A landscape with many peaks, sampled at points; each row gives a point and its height.
From any point a climber takes the steepest step (rise divided by distance) to one of its 2 nearest points. It stops when none of these is higher. Distance is the straight distance between rows; heights are no part of it.
Z871 h=354: 118 100 143 79 120 98 143 117 159 153 148 103 100 118 78 158 107 132 155
 138 102 140 104 138 109 177 102 139 139 117 133 173 87 108 137 109 97
 158 127 96 124 147 157 130 154 119 117 95 153 136 85 110 157 105 118
 117 188 165 87 111 145 127
Z931 h=382: 99 119 153 132 172 130 130 150 112 131 134 161 115 141 158 86 145 142
 154 74 167 154 141 139 121 115 159 108 100 124 85 117 153 160 131 150
 136 122 146 120 169 113 104 130 126 135 142 110 146 154 166 133 122 152
 149 107 59 124 133 132 160 151
Z98 h=492: 125 115 133 121 157 150 87 116 79 102 107 92 102 188 86 122 141 150 140
 151 179 101 155 135 108 140 110 120 90 101 140 128 120 142 115 101 111
 140 153 138 143 150 104 106 156 208 110 142 141 116 115 120 108 47 122
 114 147 184 98 119 104 143
Z190 h=290: 121 141 133 159 150 143 132 131 131 129 104 145 120 154 138 112 161 129
 103 130 119 123 158 141 128 139 135 138 108 118 117 85 130 135 107 154
 108 97 187 118 138 140 140 129 120 143 126 133 108 109 138 138 146 109
 116 121 129 119 147 148 135 113
Z433 h=316: 101 130 164 153 123 126 158 163 129 116 141 165 166 95 150 92 138 117
 146 132 129 124 137 144 120 130 126 127 97 115 88 119 152 159 139 154
 158 174 182 129 140 145 132 124 153 95 159 85 155 121 164 119 127 128
 97 121 76 112 117 100 148 134
Z221 h=319: 126 105 151 103 113 93 149 140 167 186 121 125 98 134 94 151 137 137 146
 125 99 133 121 117 138 165 87 166 116 99 122 147 107 130 149 136 101
 169 151 66 73 152 179 114 137 95 125 76 140 144 96 129 162 108 102 136
 145 137 95 118 146 132
Z162 h=385: 109 108 139 69 105 103 125 80 153 135 154 85 115 111 71 163 78 106 134
 148 70 126 94 153 88 156 115 108 152 134 130 170 92 92 140 107 111 153
 127 113 164 133 143 129 160 103 131 142 153 126 87 109 152 101 115 110
 204 155 120 117 140 122
Z669 h=261: 135 145 155 137 134 90 144 179 148 149 127 139 103 152 114 134 123 138
 142 147 130 141 129 98 128 170 107 157 120 131 146 131 143 114 132 140
 123 114 133 106 82 145 144 134 125 115 78 80 154 145 105 123 126 95 113
 136 99 118 133 114 143 119
Z641 h=260: 107 146 152 121 101 96 151 94 160 89 165 126 157 63 138 109 118 120 105
 111 67 127 129 146 101 114 121 117 109 148 120 123 172 129 92 149 158
 165 138 117 129 109 142 129 136 58 144 154 150 134 116 139 145 180 117
 91 103 86 114 105 146 109
Z884 h=483: 81 122 132 131 114 129 125 156 135 138 109 126 148 136 131 113 122 146
 128 158 137 118 152 167 143 116 130 115 124 104 103 111 94 182 166 140
 143 114 150 115 137 157 114 143 146 151 164 110 118 113 127 123 154 84
 91 129 106 132 122 120 145 153
Z643 h=350: 140 152 147 132 118 166 140 130 77 140 96 158 159 109 187 104 164 91 131
 123 179 118 110 90 164 99 129 154 129 113 105 155 159 147 122 127 138
 146 137 145 104 128 138 114 88 97 148 99 95 125 192 123 132 148 129 146
 122 94 144 132 104 106
Z32 h=171: 108 137 112 107 109 139 123 114 173 136 131 106 117 89 81 141 121 123
 117 147 112 113 137 165 109 133 122 113 126 130 137 134 80 118 121 92
 147 121 139 124 138 140 158 127 154 123 106 158 122 123 110 113 137 82
 103 83 189 85 139 148 120 107
Z220 h=463: 147 114 112 160 171 147 86 126 64 137 132 138 90 148 103 109 110 126 146
 103 170 116 162 118 121 123 130 135 94 119 116 70 133 131 160 96 149
 124 96 168 116 118 110 119 127 156 120 149 126 119 160 143 65 97 159
 124 118 139 150 158 108 174
Z847 h=377: 139 124 147 151 141 164 125 135 58 115 108 161 146 139 202 94 146 79 140
 95 180 140 118 85 154 98 140 161 108 134 97 114 169 155 122 137 138 142
 136 155 114 105 135 106 100 136 148 111 101 134 196 137 89 168 162 133
 108 110 160 147 113 114
Z149 h=330: 132 140 109 118 153 117 134 133 146 109 129 133 158 167 154 125 144 157
 109 119 148 163 101 117 118 111 166 124 142 119 132 115 129 136 116 182
 102 99 130 147 151 109 117 146 99 157 147 133 126 112 128 163 124 159
 102 151 103 184 144 139 136 129
Z222 h=106: 122 132 137 122 145 143 134 158 119 118 99 131 124 159 172 100 140 123
 137 66 184 139 113 96 155 106 134 143 132 111 128 125 155 132 124 156
 124 95 113 129 125 115 139 140 110 166 98 79 137 165 152 120 138 159
 128 132 74 83 165 133 153 109
Z959 h=172: 127 166 109 115 122 118 116 116 172 71 164 127 148 124 113 145 105 137
 107 131 91 121 151 155 74 141 148 93 123 154 140 109 138 104 98 122 128
 117 107 162 161 102 123 113 174 124 106 145 138 135 108 118 74 128 139
 102 114 92 128 138 117 98
Z547 h=174: 167 142 129 163 125 150 123 129 87 107 107 141 137 117 148 109 132 101
 123 144 108 90 157 129 123 135 106 149 101 149 122 104 136 125 104 107
 139 143 142 143 142 132 129 111 156 148 128 133 113 100 131 127 97 116
 137 131 155 112 116 122 94 119
Z11 h=372: 130 101 154 154 171 151 102 140 96 160 104 131 95 158 90 105 131 132 162
 147 157 105 180 129 147 168 110 169 81 110 122 122 133 148 153 106 145
 115 133 121 100 146 145 127 112 159 117 139 116 138 125 138 122 76 116
 111 122 123 125 135 125 153
Z205 h=348: 114 127 154 132 124 134 126 124 115 152 109 154 140 126 157 108 169 104
 152 113 161 146 112 93 159 117 137 176 116 99 89 150 149 152 121 144
 117 159 157 121 71 156 156 122 77 98 145 87 110 133 150 118 162 153 77
 143 123 108 146 127 125 105
Z355 h=617: 115 147 127 121 150 162 147 102 95 138 72 157 135 120 158 110 171 133
 144 125 182 91 116 133 103 99 102 132 105 102 128 117 126 181 150 120
 116 114 142 165 160 103 100 123 138 100 147 127 89 109 198 140 124 93
 146 117 114 141 120 141 102 122
Z292 h=147: 134 148 103 120 131 142 123 121 153 88 161 106 143 96 141 106 108 140
 115 81 126 105 154 157 108 114 133 89 138 144 139 123 125 113 101 102
 151 128 106 153 164 113 122 125 159 165 115 131 142 154 134 125 119 139
 142 103 113 72 118 128 125 112
Z751 h=328: 70 107 134 111 121 141 167 127 169 189 121 143 106 95 148 136 166 129
 155 89 131 131 120 143 160 94 112 133 112 117 93 145 113 174 134 137
 131 150 156 68 94 150 160 111 116 63 163 100 122 157 141 120 194 163
 109 106 124 66 133 121 173 129
Z184 h=148: 131 105 112 135 113 120 105 118 117 141 134 154 158 115 138 141 130 137
 112 153 92 140 146 144 153 121 147 124 113 163 129 97 137 137 141 136
 165 98 98 133 122 101 111 125 115 92 129 219 119 119 140 160 112 153
 180 126 120 136 131 153 122 143
Z534 h=123: 144 86 122 134 143 93 109 170 115 134 161 124 138 141 135 117 85 125 164
 111 155 169 118 104 144 123 159 143 157 144 117 125 149 114 171 130 150
 138 89 138 104 127 109 127 94 153 118 116 154 141 127 145 110 147 136
 151 84 148 156 119 140 147
Z833 h=259: 118 122 109 124 138 128 140 133 176 171 153 129 83 133 97 115 146 139
 139 121 127 148 143 147 121 149 124 146 126 139 143 157 118 118 114 129
 134 112 116 99 104 124 160 129 119 101 105 137 99 155 121 143 164 118
 130 96 153 74 148 147 142 143
Z2 h=82: 169 140 96 117 150 119 123 144 117 108 149 110 115 146 120 161 97 126
 139 109 161 116 116 98 128 125 134 90 155 141 161 99 130 69 159 110 130
 97 56 174 116 109 75 120 143 169 89 131 137 141 129 127 82 124 184 151
 94 144 140 156 137 159
Z768 h=207: 75 107 126 75 119 115 153 100 185 133 182 101 89 110 96 125 111 126 108
 86 74 157 145 179 103 109 125 110 138 145 120 108 109 118 109 111 133
 116 119 95 132 115 153 124 136 109 131 172 133 158 68 154 178 146 126
 85 166 105 133 129 166 133
Z854 h=369: 131 132 116 116 121 113 137 121 137 158 114 128 137 130 123 137 157 139
 129 152 135 160 82 104 144 115 151 147 161 119 131 166 138 141 118 158
 113 135 136 115 115 131 125 148 74 93 163 115 106 109 134 138 169 145
 77 158 147 165 128 113 118 131
Z605 h=289: 135 133 135 126 126 106 154 153 174 185 141 140 72 145 92 132 148 131
 142 154 122 142 126 112 130 168 105 174 121 124 152 169 121 101 123 137
 117 144 128 88 67 133 167 129 126 92 89 99 121 147 111 126 149 100 115
 125 157 102 130 119 136 133
Z793 h=230: 108 118 114 113 119 97 147 148 177 170 160 119 117 125 129 122 131 148
 136 120 125 161 138 144 131 111 142 138 150 137 120 155 114 135 133 145
 143 109 106 97 98 116 124 125 115 105 133 106 122 147 107 141 154 141
 126 130 117 110 152 127 161 155
Z774 h=218: 150 116 178 146 134 117 124 135 99 138 111 132 113 113 118 145 130 120
 147 141 114 100 147 124 135 195 94 139 116 134 141 150 133 108 108 91
 126 141 130 90 136 147 145 128 139 118 92 111 132 143 112 115 132 119
 148 117 140 106 81 120 124 112
Z691 h=160: 148 162 123 173 99 153 142 119 125 80 112 122 178 104 176 130 126 96 63
 138 67 108 138 114 139 115 130 115 128 147 144 106 134 120 120 166 120
 143 156 140 169 113 121 116 155 125 154 139 132 93 115 136 115 169 96
 146 123 134 134 117 121 98
Z517 h=365: 136 143 110 117 139 124 142 142 143 81 129 128 140 166 139 144 126 137
 114 128 147 154 103 113 87 122 141 99 147 131 152 101 134 119 144 156
 87 116 125 167 175 119 104 132 139 153 126 122 144 87 124 167 95 121
 126 158 93 230 128 133 116 113
Z961 h=275: 154 188 119 139 138 131 159 139 135 97 86 130 122 155 142 135 160 112 84
 144 124 121 85 77 123 121 103 149 140 123 166 125 155 112 102 158 90
 126 163 140 123 125 128 129 109 121 109 108 122 81 144 140 110 138 108
 169 142 173 125 138 91 83
Z485 h=349: 103 101 170 152 154 150 123 154 95 133 124 160 136 128 165 75 151 111
 182 104 173 143 137 128 139 109 141 139 78 120 70 129 150 168 130 133
 152 158 160 126 135 140 130 127 127 143 169 102 143 149 166 108 126 143
 110 117 90 105 123 100 135 144
Z103 h=250: 145 122 89 117 178 131 94 118 109 132 148 119 101 166 110 106 140 161
 145 86 185 141 128 105 113 112 140 139 135 121 126 158 151 108 107 124
 111 112 83 138 124 103 107 138 102 154 125 128 117 139 166 133 126 132
 143 119 133 127 135 150 121 153
Z489 h=202: 118 129 118 102 102 98 167 135 191 151 138 100 150 93 124 123 115 145
 150 109 127 132 108 134 120 119 120 138 155 120 116 159 96 141 139 141
 131 154 123 121 95 142 151 139 127 109 144 67 132 138 121 120 152 122
 88 128 133 105 129 110 129 113
Z302 h=486: 140 104 142 121 107 116 116 121 128 152 113 82 145 82 96 130 108 118 150
 140 136 102 104 126 149 146 86 165 132 114 130 151 84 128 155 91 143
 177 113 137 91 164 173 130 127 151 134 110 142 131 104 107 140 115 91
 130 170 151 97 105 105 132
Z285 h=424: 142 96 108 106 118 101 101 93 153 131 168 97 124 115 88 153 92 115 149
 153 75 138 119 149 100 149 155 112 154 155 133 154 112 77 142 107 129
 132 90 116 130 123 129 119 142 106 124 179 126 126 83 124 130 128 129
 106 175 129 133 125 130 145
Z823 h=434: 87 94 145 120 124 136 131 148 151 170 110 102 112 128 115 123 135 150
 153 144 143 118 141 163 168 128 114 138 121 106 105 140 74 175 163 119
 123 121 139 86 114 160 136 128 125 149 141 109 117 143 99 117 177 97
 104 123 142 129 121 116 140 157
Z104 h=233: 143 193 138 122 107 82 163 160 177 136 143 153 120 125 106 154 114 129
 99 164 94 135 115 111 111 159 114 149 147 132 155 144 168 96 141 140
 122 128 122 119 96 116 126 146 130 66 73 78 159 130 116 110 105 116 137
 140 108 99 134 120 134 113
Z191 h=491: 143 138 111 100 166 102 120 143 117 118 125 108 89 170 77 143 128 156
 151 170 174 145 92 96 93 129 111 141 133 128 158 179 153 119 109 108
 118 144 129 138 110 132 115 159 124 123 105 113 125 101 143 110 129 83
 117 132 156 180 88 107 66 107
Z753 h=209: 132 159 136 104 104 69 139 118 172 119 168 129 121 113 105 145 100 122
 121 158 67 147 130 139 90 166 136 133 148 155 129 160 159 94 125 141
 113 131 110 109 107 107 128 136 137 60 112 111 146 134 76 122 118 139
 137 132 123 114 145 105 150 129
Z575 h=451: 141 102 167 125 107 154 119 110 93 162 94 114 149 70 133 117 136 97 140
 117 149 94 99 108 170 139 84 167 129 100 117 157 108 133 135 91 144 181
 115 123 81 161 176 126 107 134 137 95 129 143 137 98 160 150 108 144
 173 113 105 107 104 125
Z178 h=89: 149 180 104 132 115 123 140 138 143 135 120 153 111 133 111 144 122 129
 119 183 152 122 93 92 111 147 112 147 140 124 158 128 139 102 166 122
 152 117 106 153 76 115 122 152 117 87 89 132 125 106 170 107 73 97 138
 149 140 118 138 151 79 121
Z559 h=126: 146 127 97 130 113 116 111 120 125 145 121 121 126 134 124 162 137 139
 123 170 114 129 127 132 155 124 143 130 146 149 152 137 112 98 137 131
 144 86 100 129 121 107 111 127 107 103 112 194 97 114 133 139 107 127
 168 145 148 136 146 158 126 145
Z322 h=199: 152 153 98 121 152 125 118 117 150 83 165 138 113 147 124 138 124 128
 129 108 128 138 126 109 66 153 149 111 137 152 136 124 153 80 89 125
 110 103 97 159 126 92 114 118 149 148 91 139 137 125 134 137 62 156 158
 123 120 111 131 155 105 121
Z593 h=87: 110 124 150 147 167 147 137 151 121 150 96 136 109 145 139 107 114 143
 151 85 160 109 159 130 147 141 113 136 112 116 132 135 140 151 145 118
 137 82 114 90 127 129 144 138 128 156 97 91 146 193 132 117 150 135 133
 112 66 70 135 123 170 135
Z775 h=515: 159 134 111 155 148 148 121 113 101 116 121 164 86 127 115 123 127 124
 146 113 185 124 97 94 98 122 110 138 109 125 132 76 146 141 164 87 130
 140 92 180 101 98 130 122 131 123 105 129 101 100 185 156 45 106 183
 127 120 133 153 161 78 142
Z829 h=473: 152 115 167 146 89 129 130 134 112 167 89 115 135 87 129 144 130 101 116
 132 113 104 109 87 192 142 104 151 146 112 136 148 120 98 128 120 136
 147 128 104 83 152 159 126 100 120 110 102 129 137 107 107 160 160 113
 150 154 100 133 129 131 109
Z813 h=228: 112 129 129 124 143 113 120 144 147 127 157 127 97 155 96 126 112 143
 126 128 109 122 186 171 125 150 155 90 113 135 128 104 119 112 123 110
 125 97 134 102 147 144 112 124 151 152 102 137 135 146 104 125 124 95
 133 108 119 114 127 140 155 145
Z398 h=485: 164 137 153 154 105 150 127 155 78 119 56 91 151 130 151 145 126 102 113
 148 153 82 131 105 193 113 82 141 130 122 159 119 109 134 119 128 120
 126 138 143 124 167 133 108 120 173 125 113 131 119 98 113 123 135 120
 160 136 142 108 116 109 112
Z685 h=464: 146 93 111 114 132 114 106 102 117 109 158 82 148 110 112 146 84 128 145
 130 99 132 139 165 127 127 153 90 159 144 122 158 102 91 138 87 122 139
 91 124 176 124 91 112 140 162 142 169 133 153 87 116 146 128 140 116
 157 147 113 113 151 143
Z445 h=417: 145 135 168 131 161 130 153 140 79 122 69 153 79 165 140 122 155 114 149
 127 158 128 95 85 117 138 98 159 111 113 140 84 154 157 131 138 86 112
 162 133 138 128 126 127 110 127 95 108 120 111 154 148 103 117 164 149
 97 188 127 132 106 121
Z743 h=449: 137 168 123 110 132 98 122 150 160 107 134 129 110 158 87 160 113 137
 125 185 131 157 89 101 80 142 122 128 144 128 164 161 166 119 141 126
 118 138 134 140 120 142 115 160 152 101 102 97 152 93 139 113 108 69 96
 143 139 189 87 129 87 93
Z318 h=299: 140 127 107 97 144 124 145 114 145 118 148 129 138 166 132 147 141 158
 115 113 118 167 114 151 107 124 177 99 165 136 130 151 133 108 79 164
 81 88 116 103 158 107 113 133 107 151 143 142 118 139 87 137 165 161
 112 128 141 174 138 124 172 136
Z579 h=682: 94 133 110 112 126 156 122 105 114 116 107 142 155 113 143 114 165 165
 130 132 162 111 120 158 95 95 123 103 114 108 118 150 106 174 112 124
 123 135 146 140 185 116 85 132 146 126 172 144 106 107 183 129 144 91
 123 117 131 149 101 111 109 131
Z430 h=609: 62 116 115 97 124 128 136 121 155 116 152 143 138 126 125 100 150 173
 124 110 136 138 138 182 91 111 144 92 122 118 101 149 111 170 106 132
 134 123 147 101 173 125 104 135 149 132 164 136 115 126 152 136 183 112
 117 81 115 127 104 117 140 136
Z23 h=301: 138 159 113 130 145 118 146 145 136 108 101 137 125 178 151 127 151 126
 109 123 155 160 84 87 140 110 135 168 145 115 152 126 134 124 98 171 96
 91 149 142 111 112 138 134 70 138 112 120 123 118 142 142 118 143 111
 153 114 164 172 130 123 106
Z272 h=453: 150 123 142 138 121 168 124 131 88 106 69 109 158 118 181 122 135 107
 120 132 147 110 112 109 171 92 128 140 145 142 129 140 113 142 105 129
 112 138 124 141 160 141 118 116 106 168 150 115 117 131 124 117 126 163
 128 159 131 136 113 113 115 112
Z664 h=454: 155 130 144 104 179 109 123 152 87 125 90 135 92 170 115 121 137 145 158
 153 184 145 85 76 112 119 83 146 129 119 157 143 162 147 134 117 110
 127 134 148 110 127 120 159 111 116 94 108 130 106 148 128 121 105 146
 148 111 192 99 106 80 112
Z657 h=186: 152 165 125 88 124 95 146 79 154 89 157 108 155 118 121 171 85 118 101
 162 78 131 103 158 97 152 143 80 161 167 157 160 170 90 128 124 90 118
 86 118 158 97 117 136 149 64 113 142 125 141 69 113 124 151 145 129 123
 146 150 90 156 102
Z785 h=151: 149 143 127 167 108 128 119 105 116 105 102 126 157 97 147 127 121 106
 81 143 65 108 144 125 158 124 130 129 131 145 138 100 121 104 107 135
 137 124 139 141 130 126 139 129 128 113 139 175 114 105 113 126 115 159
 118 124 151 93 141 133 120 107
Z904 h=173: 117 121 121 143 115 119 121 127 132 143 147 154 169 111 156 107 132 123
 116 125 107 153 142 139 156 120 153 133 112 139 103 108 139 153 131 156
 173 116 134 135 105 112 141 134 100 97 157 160 120 128 148 155 128 165
 130 130 105 104 152 155 134 131
Z448 h=264: 113 145 163 155 86 117 137 143 140 147 107 129 149 90 119 138 121 126
 106 146 77 94 134 125 148 156 99 123 106 104 120 117 123 144 139 121
 131 161 176 97 131 170 145 122 158 116 136 83 151 109 102 105 161 105
 78 128 120 121 105 117 139 119
Z512 h=412: 135 94 119 154 148 146 84 126 101 160 150 122 110 128 103 100 128 132
 159 131 151 122 167 128 145 145 134 153 106 133 104 135 122 140 147 91
 158 142 95 138 98 142 129 130 114 132 129 151 99 134 148 138 116 99 138
 121 138 100 142 144 108 164
Z577 h=178: 117 153 148 145 79 121 132 127 135 104 127 125 186 94 173 136 125 114 74
 154 65 126 125 118 163 103 149 94 129 128 123 114 151 132 136 176 132
 148 162 116 158 118 109 126 133 79 167 130 141 100 103 134 134 185 102
 138 90 130 134 118 158 117
Z883 h=357: 89 88 127 114 132 143 162 129 174 192 149 127 85 109 128 134 136 109 139
 57 103 141 135 143 150 115 93 147 127 124 102 133 92 137 132 140 126
 154 144 83 98 140 188 119 113 89 143 121 137 168 107 133 198 173 133
 104 149 76 129 125 171 118
Z313 h=286: 91 118 139 128 99 112 160 119 151 105 168 136 154 65 144 97 127 122 131
 118 86 119 143 177 111 118 116 121 101 130 99 122 136 151 113 123 172
 180 161 121 141 134 132 124 159 84 167 138 138 129 145 114 153 143 98
 89 109 104 104 94 135 127
Z65 h=235: 98 117 129 90 108 101 158 94 173 112 188 97 131 69 128 117 94 113 128 74
 86 141 117 161 104 107 115 116 146 145 108 138 121 127 107 120 150 156
 117 125 148 118 155 130 125 106 147 139 149 164 101 132 174 185 139 85
 133 89 128 101 162 115
Z10 h=533: 131 125 144 145 124 135 107 147 105 123 93 92 149 117 122 112 106 135
 141 144 174 96 137 131 163 132 93 148 118 107 139 127 93 154 140 97 144
 144 115 140 111 172 152 132 138 198 129 114 138 139 95 111 125 105 99
 124 137 132 110 99 98 138
Z758 h=502: 123 98 123 110 136 112 117 121 97 108 165 108 162 140 136 153 105 144
 143 125 104 137 154 163 127 135 159 71 149 151 115 134 134 115 134 115
 106 121 99 116 176 125 65 121 143 131 144 159 128 144 102 125 140 138
 174 137 99 164 108 109 162 162
Z863 h=415: 150 130 120 172 125 155 126 132 91 102 120 180 129 148 160 107 127 85
 118 104 143 126 112 90 139 138 131 171 122 136 118 99 154 124 135 136
 143 126 119 153 76 107 142 119 92 136 115 132 109 115 176 159 49 168
 186 148 129 118 180 159 98 115
Z234 h=146: 124 109 108 143 131 129 103 140 115 147 152 141 149 146 148 95 113 118
 133 100 167 168 124 111 162 114 176 159 138 125 110 117 147 144 155 143
 158 120 100 147 88 116 136 135 86 147 137 129 126 146 165 149 103 159
 138 141 98 112 188 156 138 150
Z916 h=420: 136 110 125 132 119 166 119 110 121 128 97 105 162 99 173 138 136 110
 106 114 134 134 107 123 179 84 155 123 165 146 120 138 103 121 106 139
 121 119 131 134 146 128 142 127 80 160 156 137 116 149 110 108 156 189
 121 132 152 100 138 128 137 108
Z894 h=258: 91 131 122 133 132 130 122 125 144 128 131 143 110 166 113 118 144 154
 93 141 100 132 185 175 116 129 157 95 115 123 128 74 122 142 132 148
 138 70 160 105 145 129 121 133 136 144 130 173 125 126 129 145 146 103
 128 113 121 128 142 153 150 135
Z374 h=439: 158 137 121 148 106 126 144 140 149 150 114 128 131 123 132 145 134 115
 102 136 113 130 90 83 177 129 133 166 167 117 149 161 125 83 110 149
 130 122 125 107 70 118 146 140 74 103 108 124 115 137 124 121 158 156
 114 155 155 98 176 134 137 113
Z254 h=318: 113 136 149 149 147 142 135 126 120 136 97 148 132 129 138 104 166 117
 118 135 147 123 133 124 124 138 119 161 102 95 105 127 139 153 99 141
 105 140 183 116 119 157 155 135 107 126 152 103 104 99 134 125 167 104
 77 124 137 130 126 116 124 106
Z865 h=240: 142 146 162 131 98 104 134 136 120 124 117 133 147 109 116 153 108 123
 114 160 79 103 134 129 140 170 106 113 131 134 139 149 137 111 131 122
 112 140 139 103 152 144 118 127 151 90 106 103 150 117 99 108 137 106
 134 147 130 141 93 127 131 121
Z301 h=462: 151 130 100 154 119 140 111 105 128 121 139 182 145 113 137 125 118 132
 124 108 157 147 105 121 127 125 147 143 110 121 130 90 137 141 159 124
 144 117 95 167 86 88 139 133 108 116 122 176 119 109 178 174 50 150 188
 128 116 133 164 180 99 142
Z952 h=399: 131 104 105 132 111 156 96 112 89 96 154 136 136 147 123 143 129 136 113
 132 106 118 149 135 86 111 151 79 119 138 146 87 126 124 145 132 127
 134 121 174 183 114 86 107 194 169 152 166 145 95 134 158 79 107 151
 149 129 193 117 126 110 150
Z200 h=198: 120 129 114 112 134 129 101 133 151 140 151 100 88 142 60 144 124 124
 137 156 124 111 165 155 106 144 148 104 104 133 134 130 94 95 123 95
 141 115 131 106 124 141 148 107 157 155 94 171 126 140 87 109 109 75
 119 87 176 97 131 165 120 135
Z36 h=381: 96 113 137 122 119 153 120 116 139 151 115 125 147 96 159 125 145 110
 146 92 145 144 109 128 171 93 137 146 131 113 90 139 93 142 124 139 126
 158 149 134 96 150 177 129 79 145 170 96 118 145 121 108 180 170 81 127
 151 93 143 125 136 123
Z956 h=403: 158 139 104 115 107 94 160 105 171 176 140 125 113 118 108 153 135 133
 119 156 95 155 82 120 140 130 141 157 184 129 160 187 127 101 128 146
 125 124 104 106 82 104 140 138 98 76 146 125 105 135 112 124 155 158 92
 150 174 140 149 118 144 130
Z464 h=447: 138 112 104 131 153 154 81 120 84 103 136 105 102 173 105 125 124 140
 133 128 151 98 156 125 85 104 126 102 95 125 133 93 127 130 126 97 115
 141 125 176 159 142 82 101 183 202 128 137 150 114 138 131 74 66 130
 141 145 177 110 134 97 154
Z108 h=107: 154 162 106 124 111 109 122 121 136 140 130 132 112 135 98 172 124 128
 129 203 107 130 99 108 114 145 131 132 153 141 157 163 129 73 154 128
 135 110 95 129 101 101 101 141 127 91 104 171 118 114 125 105 86 115
 149 148 162 131 127 150 100 129
Z114 h=223: 155 137 96 121 156 131 98 112 130 108 149 120 107 152 104 129 131 149
 145 119 166 116 127 99 65 131 132 106 122 131 139 135 139 96 97 88 118
 123 95 163 141 102 101 121 158 149 99 129 119 122 162 129 81 103 139
 124 145 109 118 153 86 125
Z323 h=326: 108 135 129 155 89 162 143 126 107 95 123 130 150 135 154 135 130 119 80
 137 84 101 182 164 150 101 129 82 112 123 137 58 106 164 131 149 143 97
 179 148 191 147 105 121 175 153 160 161 134 116 123 122 137 126 123 130
 96 126 114 107 144 134
Z887 h=407: 130 167 120 113 110 116 135 139 160 80 147 136 138 165 102 175 104 133
 116 171 120 160 97 118 68 148 134 97 149 144 154 127 157 111 162 145
 106 132 123 158 163 134 109 141 180 123 108 122 151 89 127 131 79 70
 122 151 114 204 114 136 110 106
Z466 h=196: 158 104 153 138 140 132 122 118 75 108 127 144 122 119 138 114 128 119
 147 128 119 115 137 116 96 155 106 140 114 147 113 153 147 123 73 94
 114 173 139 117 171 126 116 122 147 153 128 105 129 122 127 117 119 128
 149 126 161 137 69 97 97 116
Z555 h=125: 132 148 118 131 116 153 144 137 141 107 119 123 153 104 170 109 128 127
 123 86 156 102 134 120 143 108 123 118 145 140 135 129 126 135 108 132
 147 110 119 138 145 117 129 138 128 139 123 95 121 148 157 119 142 156
 139 123 90 60 137 129 134 101
Z844 h=362: 111 126 104 119 111 146 120 114 121 86 159 138 153 139 148 125 125 139
 94 125 90 111 171 174 114 104 158 62 105 137 145 77 125 144 126 143 145
 116 134 163 184 115 96 118 188 160 156 176 146 123 138 147 102 142 144
 129 107 159 108 120 131 126
Z752 h=71: 113 104 173 161 142 155 130 139 105 142 98 127 126 103 152 117 115 118
 141 96 142 95 156 147 177 139 104 125 111 113 123 123 97 150 121 101
 151 109 128 101 137 152 159 122 128 177 123 112 146 182 112 108 157 153
 133 109 105 64 116 107 152 124
Z973 h=55: 140 116 135 164 143 159 121 124 84 142 94 127 109 129 144 123 133 113
 120 112 125 90 190 154 179 124 117 119 110 140 138 94 106 146 120 103
 150 87 133 126 145 147 130 114 125 157 126 171 120 163 141 118 141 129
 158 117 120 79 122 135 136 135
Z72 h=249: 154 178 124 149 123 113 154 127 134 93 118 139 123 173 135 167 140 115
 91 154 83 140 105 111 121 162 125 131 135 135 159 116 147 79 102 166 79
 94 148 134 124 121 113 134 114 111 95 134 139 94 105 120 92 132 155 170
 127 169 149 144 138 104
Z79 h=416: 122 109 128 128 161 118 101 122 101 130 159 145 130 136 166 115 126 149
 140 73 158 163 132 134 121 105 167 94 120 142 115 111 149 133 129 144
 127 125 111 140 159 84 90 127 119 132 146 139 154 150 160 150 107 174
 182 123 75 159 124 151 158 161
Z629 h=456: 126 119 135 114 136 118 132 127 96 115 151 157 133 129 152 152 124 137
 127 99 107 138 151 154 136 125 150 75 123 157 125 71 141 134 145 136
 123 111 112 140 170 120 87 116 138 111 119 166 140 142 122 143 104 163
 216 140 61 153 126 141 162 160
Z266 h=175: 139 156 109 111 104 114 145 99 179 137 132 105 143 82 92 132 113 122 113
 143 109 123 110 134 110 133 116 141 152 122 142 146 101 100 132 119 136
 153 128 142 106 136 168 141 121 100 124 113 120 114 129 113 139 118 74
 113 197 103 132 141 109 108
Z441 h=274: 139 107 89 115 166 134 97 99 121 134 147 111 113 156 109 121 142 154 127
 96 157 153 138 143 107 119 175 114 149 134 133 154 124 103 83 131 103
 110 104 123 151 107 103 122 99 168 146 160 114 140 126 142 152 155 117
 124 171 163 117 141 139 145
Z722 h=392: 90 70 132 88 123 138 147 137 167 177 131 103 101 114 115 138 132 123 154
 93 115 144 113 151 147 115 108 142 145 121 92 144 56 153 158 141 109
 143 135 88 101 148 161 124 125 134 166 117 134 148 86 125 187 142 127
 121 163 124 110 116 159 153
Z366 h=547: 69 100 107 103 88 133 119 114 156 118 148 114 159 122 129 118 131 159
 106 154 102 132 140 183 113 97 154 86 136 117 119 132 98 164 140 136
 145 126 136 109 159 134 113 140 157 145 184 153 119 106 125 132 168 108
 100 104 138 157 124 120 137 146
Z260 h=201: 117 133 127 128 91 110 138 151 149 124 139 112 167 108 146 140 109 139
 116 143 93 131 139 140 154 112 143 115 153 143 115 117 126 133 148 156
 142 118 127 123 137 128 111 128 116 112 142 124 134 123 90 133 135 151
 127 148 94 118 143 123 159 131
Z556 h=542: 120 120 116 112 149 130 102 126 127 112 121 100 111 160 85 130 139 158
 146 149 163 136 119 128 91 140 131 125 124 107 127 157 120 130 99 113
 108 144 138 131 152 144 116 136 144 174 120 121 127 110 123 126 138 68
 107 117 163 175 96 114 96 123
Z304 h=384: 150 115 165 149 161 139 125 144 75 153 69 140 91 168 127 116 153 117 147
 136 165 127 129 93 162 145 106 185 104 113 130 117 151 143 136 141 117
 94 141 114 99 130 144 127 83 129 91 132 114 133 137 133 122 107 150 136
 101 129 149 136 132 140
Z150 h=292: 96 130 148 172 74 161 131 135 119 119 114 133 148 103 154 139 124 117 82
 146 71 108 155 137 169 118 124 106 119 105 114 90 109 151 132 135 130
 139 197 109 164 171 135 139 158 146 172 127 132 101 98 95 174 121 89
 125 120 121 123 99 148 134
Z715 h=101: 161 115 100 144 132 113 97 158 122 124 171 128 118 138 110 121 79 124
 147 118 151 135 123 84 128 147 140 131 142 142 125 110 147 92 156 109
 163 121 69 151 89 117 105 131 131 153 85 129 148 130 137 125 76 129 162
 137 97 100 149 144 130 150
Z991 h=566: 146 140 122 133 162 148 127 100 82 133 101 153 114 133 130 113 148 130
 153 133 189 103 113 104 89 98 88 136 117 117 126 113 146 164 150 88 128
 143 117 181 130 101 111 133 128 108 133 123 90 84 190 146 86 81 161 140
 143 161 115 133 71 119

Where does a climber stop that starts at each point below?
Z752 -> Z191
Z2 -> Z191
Z643 -> Z579
Z961 -> Z191
Z785 -> Z556
Z65 -> Z758

Call two points neighbours if one is among the 2 nearest of the other. Go from one point of each pair to the other, from neighbour to neighbour, staying as high as possible. Name the lowest point that can't be avoided.
Z758 and Z829 -> Z32
Z579 and Z829 -> Z205
Z556 and Z579 -> Z11
Z10 and Z829 -> Z575
